A landscape with many peaks, sampled at points; each row gives a point and its height.
A climber steps from a point to whichever of its 2 nearest points has the largest rise for the distance, and stops where none of them is higher. Distance is the straight distance between rows; heights are no part of it.
Q_268 h=2.72: [114 149  76 163  97 118 144 104 107  81  66 113 153 136 161 124 108 109
 153 139  99 160 168 117  97]
Q_633 h=6.85: [139 140 121 141 112 137 131 105 116 127 116 111 123 145 189 143  87 153
  90 125 103 164 154 148  95]
Q_258 h=2.37: [ 84 145 122 133 156 142 176 120 144 124 128 137 156 134 152  97 165  96
 181 154 109  66 105 120 124]
Q_753 h=1.98: [ 75 156 165 157 113 118  69 153 144 111 108 129 153 131  90  98 157 130
 136  60 182 125 184 107 134]
Q_418 h=4.22: [163 142  80 120 126 116 145 156 121 122 118 132  93 113 134 147 114 130
  88 170 129 162 108  89  91]
Q_39 h=4.02: [121 136  74 129 113 118 139 105  86 151 130 147 137 127 167 134  72 129
 117 131 117  83 147 136 119]
Q_413 h=2.39: [155  87  99 112  98 137 148  89 146  90 102 117 128 180 137 166 110 138
 140 139  97 180 151  80 108]
Q_62 h=4.19: [151 128 135 155 140  82 115 154 119 138 135  63 114  85  97 123 142 130
 105  39 149 104 156 183 118]
Q_220 h=4.65: [128 108  79 130 142  99 126 110 117 171 162 157 132 121 139 149  85 109
 112 122 144  57 159  99 133]
Q_325 h=2.57: [ 78 150 174 117 111 129  52 205 124 158 102 114 125 108 123 100 115 138
 153  32 187 176 223 103 172]
Q_878 h=3.96: [172 118  67  71 163 146 167 159 123 133 148 141  84 165 123  86 120 140
 135 168  61 146  79 127 134]
Q_481 h=7.11: [157  94  71  87 120 127 137 114 101 111 141 134  85 196 134 147  76 145
 113 122  96 162 142  91 115]
Q_972 h=4.47: [147 136  90  92 149 141 176 170 125 164 167 159 102 146 135  79 111 123
 139 180  78 114  67 142 148]
Q_829 h=1.24: [165 159 107 137 166 100 108 139 100 143 183 178  93 140 128 135 106 139
  78 167 103 145  55 141 125]
Q_117 h=6.36: [158 110 139 140 176  95 126 108 168 157 170 113 113 110 100 143 137 136
 100  96 158  71 158 120 130]
Q_884 h=2.08: [ 92 170 151 159  96 138 109 136 118 101  79 116 172 139 186 116 120 135
 125 124 135 193 178 139  81]
Q_87 h=1.70: [124 145  90 152 144 113  93 166  78 123 180 177 129 117 169 139 140 108
  74 140 147  97  96 112  97]
Q_756 h=5.02: [ 51 149 163 147  81 132  89 121 101  99 103 115 159 105 109  85 139 116
 188 102 159 150 192 151 160]
Q_495 h=8.19: [142 107 115 141 101 136 158  85 139 121  74 114 157 113 115 129  96 144
 169 178 101 110 142 140 130]
Q_218 h=5.78: [ 93 124 164 156  84 124 116 100 105  85  97  99 158  95 107 101 134 121
 183 147 151 138 155 165 152]
Q_310 h=1.43: [135 162 102 133 178 105 102 170  86 140 192 179 106 124 140 125 138 118
  82 172 123 119  58 129 109]
Q_102 h=1.96: [ 83 132 139 132 134 134 155 111 168 116 100 128 174 127 122  98 169 102
 177 172 107  96 120 148 161]
Q_320 h=3.79: [155 139  95 137 124 123 131 132 127 143 128 154 123 105 141 157 104 134
 105 183 143 113 101 100 118]
Q_462 h=4.09: [118 136 171 157 175 126 128 127 159 122 136 109 128 106 113 115 160 137
 158 127 180  68 147 101 102]
Q_632 h=7.06: [119 157 125 160 166 109  79 190 144 194  93 107 155 107 134 121 131 116
 107  21 179 138 226 168  84]
Q_146 h=5.82: [128 126 156 132 110 120 103 124 131 156 171 162 138 140 147 171 136 141
  46 118 135 126  93 165 140]
Q_563 h=3.10: [134 122  72 144 105 126 149  74 105 114  80 101 153 137 173 123  80 130
 161 137  92 134 180 139  95]
Q_760 h=3.16: [160 111  60  96 131 131 165 119 138 109  93 121 120 147 139 122 120 129
 143 167  69 132 112 113 124]
Q_428 h=6.11: [174  87  63  68 133 112 120 138 110 126 150 153  62 161  95 159  78 139
  71 125 119 183 124  78 123]
Q_78 h=0.91: [120 143 120 126  81 112 126 134 149 128  81 147 160 132 122 167 139 105
  74 124 111 145  85 111 149]
Q_994 h=5.06: [110 140 165 142 113 138 118 109 111 117 162 143 135 136 143 142 153 136
  73 109 124 105  86 181 127]
Q_979 h=3.69: [123 138 201 144 170 137 137 143 158 118 155 102 112 108 103 104 175 134
 167 148 165  93 114 128 127]
Q_109 h=2.04: [147 103 155 124  84 122 131  98 173  92  88 108 135 162 101 167 124 145
 126 148 104 203 136  90 118]
Q_414 h=3.32: [ 68 155 191 128  97 155  89 176  90 140  73 116 146  96 151 117 103 115
 163 104 172 187 203 159 171]
Q_801 h=1.02: [181 151 123 123 176 135 126 124 128 118 178 149  93 159 124 114 113 160
 109 150  87 167  51 128 116]
Q_147 h=3.54: [100 138  95 133 105 138 141  88  93 141  97 122 157 124 182 128  64 122
 137 117 116 115 171 150 105]
Q_858 h=0.40: [161 106 118  90 115 125 148 117 156 109 112 128 107 169 118 165 149 118
  99 116  96 188  78  76 119]
Q_770 h=3.94: [118 103 169 117 115 145 137  87  83 112 172 107 105 119 118 116 144 138
 142 110 132  82 106 205 158]
Q_67 h=8.26: [135 124  71 110 104 127 143 116 105 104 115 118 106 180 175 151  86 127
 104 109  90 164 165 111 101]
Q_464 h=4.73: [167 117 102  98 141 132 142 166 138 109 131 139  80 122 111 166 121 120
 105 156 137 208  89  40  91]
Q_201 h=6.86: [145  97 104 126 118 123 159  96 168 119  56 114 177 127 108 117 135 132
 175 195  72 136 141 149 163]
Q_533 h=0.60: [146 113 119  81 142 146 144 114 134  89 155 142  84 174 130 154 152 125
 123 124 102 189  57  69 106]
Q_80 h=3.14: [175  75  90  54 138 158 184 150 168 120 121 125 104 157 100 118 130 117
 166 160  95 195 107  65 119]
Q_327 h=3.51: [192  85  63  45 150 157 175 158 150 134 139 137  93 159  95 107 114 128
 136 147  70 174  95  95 143]
Q_834 h=5.12: [124 129 160 147 114 133 131  99 112 142 137 113 135 110 143 132 101 156
 120 148 151  99 136 152 116]
Q_903 h=5.09: [147 127  97 105 155 129 146 120 113 159 159 167 122 144 123 112 118 133
 120 166  80  90  63 138 157]
Q_338 h=4.54: [107 133 174 154 129 136 122 107 128 119 118 114 150 104 117 122 129 138
 162 139 171  81 155 119 112]
Q_603 h=2.47: [135  92 167 118 135 153 160 100 155 135 121 103 128  97  92 113 127 143
 189 180 132  79 132 152 156]
Q_560 h=4.81: [144  99 174 147 118 105 113 124 171 166 154 145 129 102 100 174 115 132
  92 150 191 113 148  97 152]
Q_583 h=2.03: [103 157 107 145 148 132 134 159 115 121 150 152 143 120 166 124 153 107
 130 146 144  76  89 114  97]
Q_210 h=2.77: [148  76  84  89 124 153 161 113 145  82 114 134 108 159 111 157 128 116
 173 169 111 181 119  53 115]
Q_765 h=5.81: [155 123  99 116 124 123 132  93 121 147 139 151 120 147 128 134  98 155
  98 146  85 104 100 141 146]
Q_458 h=4.36: [128 137 188 149  84 138 121 130 125 108 128 112 130 131 138 152 150 144
  71 121 127 162 101 177 127]
Q_518 h=2.76: [122 145  84 132 111 121 158 119 143  90  73 123 145 131 141 127 137 105
 147 162  85 130 109 117 117]
Q_240 h=3.61: [136 127 139 135 157  96 134 128 143 125 134  69 111 109  87 121 164 128
 119  45 131  72 149 170 141]
Q_4 h=4.90: [159 117 139 139 163  84  99 146 131 170 165  77 119  88 123 131 119 136
  87  54 164 103 195 177  93]
Q_722 h=0.61: [149 119 101 101  95 100 136 127 142 124  91 128 118 156 129 179 142 110
  55 104  97 182  85  93 124]
Q_795 h=3.11: [150 141 141 136 177 145 131  93 112 151 186 148 115 122 125 107 103 166
 153 175 125  82  89 148 119]
Q_823 h=3.41: [164 138 122 139 157 127 139 110 131 159 158 151 116 103 135 128  93 157
 139 188 135  88 101 110 123]
Q_41 h=1.20: [ 69 163 117 167 106 140 125  93 120 100  95 142 194 125 126 105 161  88
 174 119 133 110 157 144 126]
Q_639 h=4.45: [175 134 116 115 137 109 118 153 150 162 151 171 120 108 127 165 134 115
  62 169 132 162  55 101 120]
Q_542 h=3.04: [159  90 143 115 155 110 153 112 150 123 130  57  92 110  71 116 143 125
 163  78 133  76 155 155 161]
Q_650 h=2.26: [ 88 151 159 147  97 112  52 182 136 120 111 121 130 114  91  88 155 149
 143  37 180 152 213  99 156]
Q_461 h=4.42: [103 117 159 131 133 135 126  88 102 131 186 134 120 146 126 122 147 138
 108  99 117  73  99 187 152]
Q_203 h=5.73: [108 137 134 170 161 120  82 178 145 178 124 141 161 141 154 136 147  99
  97  24 183 135 214 135  87]
Q_68 h=1.68: [ 75 149 174 167 114 138  97 143 131 108 118 136 162 133 113 128 169 115
 126  73 180 106 145 125 120]
Q_657 h=1.28: [ 95 150 144 151 107 132 121 132 143 123 116 152 168 139 122 148 166  99
 103 106 144 102  97 127 144]
Q_950 h=2.82: [115 150 134 128 141 154 178 145 146 133 143 139 137 126 163  87 158 108
 154 181  89 104  67 142 120]
Q_675 h=5.43: [135  90 131 124 139 116 132  82 147 165 169 136 121 133 110 151  97 140
 108 109 149  67 146 133 142]
Q_869 h=2.38: [115 170  96 140 125 127 139 160 115  99  91 131 138 118 162 124 153 104
 133 161 116 117  84 104  96]
Q_693 h=2.62: [143  84 161 110 166 136 158 101 162 146 136  89 104 114  84 110 132 141
 174 129 130  64 144 137 161]
Q_898 h=2.75: [135 118 146 131 158 157 157  84 133 138 137 111 134 102 129 108 120 148
 186 184 123  80 115 152 120]
Q_828 h=5.53: [160 108 176 157 152  98 111 140 169 147 165 105 102  98  93 143 148 142
  91 107 191 112 166 113 130]
Q_893 h=6.79: [134  87 145 143  91 136 145  75 118 103  95  93 146  98 106 112 134 133
 179 169 116 127 141 186 157]
Q_503 h=3.76: [ 59 148 164 106  96 157  88 159  85 145  86 116 139 101 131 107 116  98
 204  75 153 190 212 157 205]
Q_58 h=5.89: [119 132 157 132 128 140 124 102  86 140 134 109 124 134 181 127  75 161
 107 128 122 138 166 189 106]
Q_282 h=3.70: [129 106  61  90 131 139 184 134 136 135 107 151 134 147 137 106 142  95
 151 169  63  91  94 146 162]
Q_49 h=2.40: [115 167 126 168  94 131 121 108 112  94  77 109 161 127 170 122 110 129
 146 153 119 162 152 127  80]
Q_53 h=1.56: [ 63 142 145 149 133 128 133 110 150  94 106 121 162 125 102  97 182 101
 188 112 137  90 147 136 145]
Q_569 h=4.41: [107 131  84 108 157 137 166 119 114 141 156 164 129 150 145 111 144 109
 132 135  76  59  81 145 160]
Q_761 h=4.16: [158 117 146 138 132 117 119 145 177 173 160 176 141  97 117 180 129 117
  80 176 167 122  84  83 138]
Q_848 h=3.27: [123 153 176 147 148 153 145 130 142 127 151 129 133 120 133 118 168 142
 140 173 138  95  72 142 122]
Q_272 h=5.80: [127 136 144 150 154  99 105 168 131 169 120  73 128  94 122 122 110 120
 120  44 181 123 223 148  85]
Q_743 h=4.44: [ 52 166 168 135  82 131  54 142 124  78 111 139 165 101 105  76 166 151
 171 120 158 143 158 113 156]
Q_780 h=2.88: [ 78 142 191 122 134 141  66 204  96 150  95 111 129 113 146 126 116 111
 179  51 198 171 195 123 177]
Q_435 h=4.35: [ 52 146 165 132  74 140  65 168  85 116 117 133 147 112 124  85 159 110
 198  57 157 180 188 143 183]
Q_276 h=0.84: [170 145 132 124 150 142 134 116 143 101 148 128 101 158 139 141 137 154
 110 146  95 170  71 119  89]
Q_321 h=6.22: [190 112  75 109 142 120 124 110 105 133 146 143 101 188 121 123  84 160
 109 132  73 153 103 118 133]
Q_182 h=5.27: [162  81  94  65 138 144 143 141 132 124 138 147  71 131  83 160 121 129
  88 132 138 194  98  48 109]
Q_925 h=5.10: [149 133 137 133 112 107  98 140 129 163 167 173 139 118 147 181 149 117
  39 136 139 136  63 124 123]
Q_513 h=3.78: [115 120 214 152  77 144 112 157  89 110 153 102 112 119 131 144 146 133
 103  99 171 142 106 181 154]

For each start below, name the point where the climber stops.
Q_68: Q_495
Q_49: Q_117
Q_743: Q_495
Q_823: Q_67
Q_102: Q_67
Q_462: Q_67
Q_693: Q_632
Q_414: Q_495

Write out the way that a climber takes from each point below.
Q_53: Q_102, Q_258, Q_950, Q_848, Q_979, Q_462, Q_338, Q_834, Q_58, Q_633, Q_67
Q_603: Q_898, Q_795, Q_823, Q_320, Q_418, Q_464, Q_182, Q_428, Q_481, Q_67
Q_858: Q_722, Q_78, Q_657, Q_68, Q_753, Q_650, Q_325, Q_780, Q_414, Q_503, Q_435, Q_756, Q_218, Q_893, Q_495
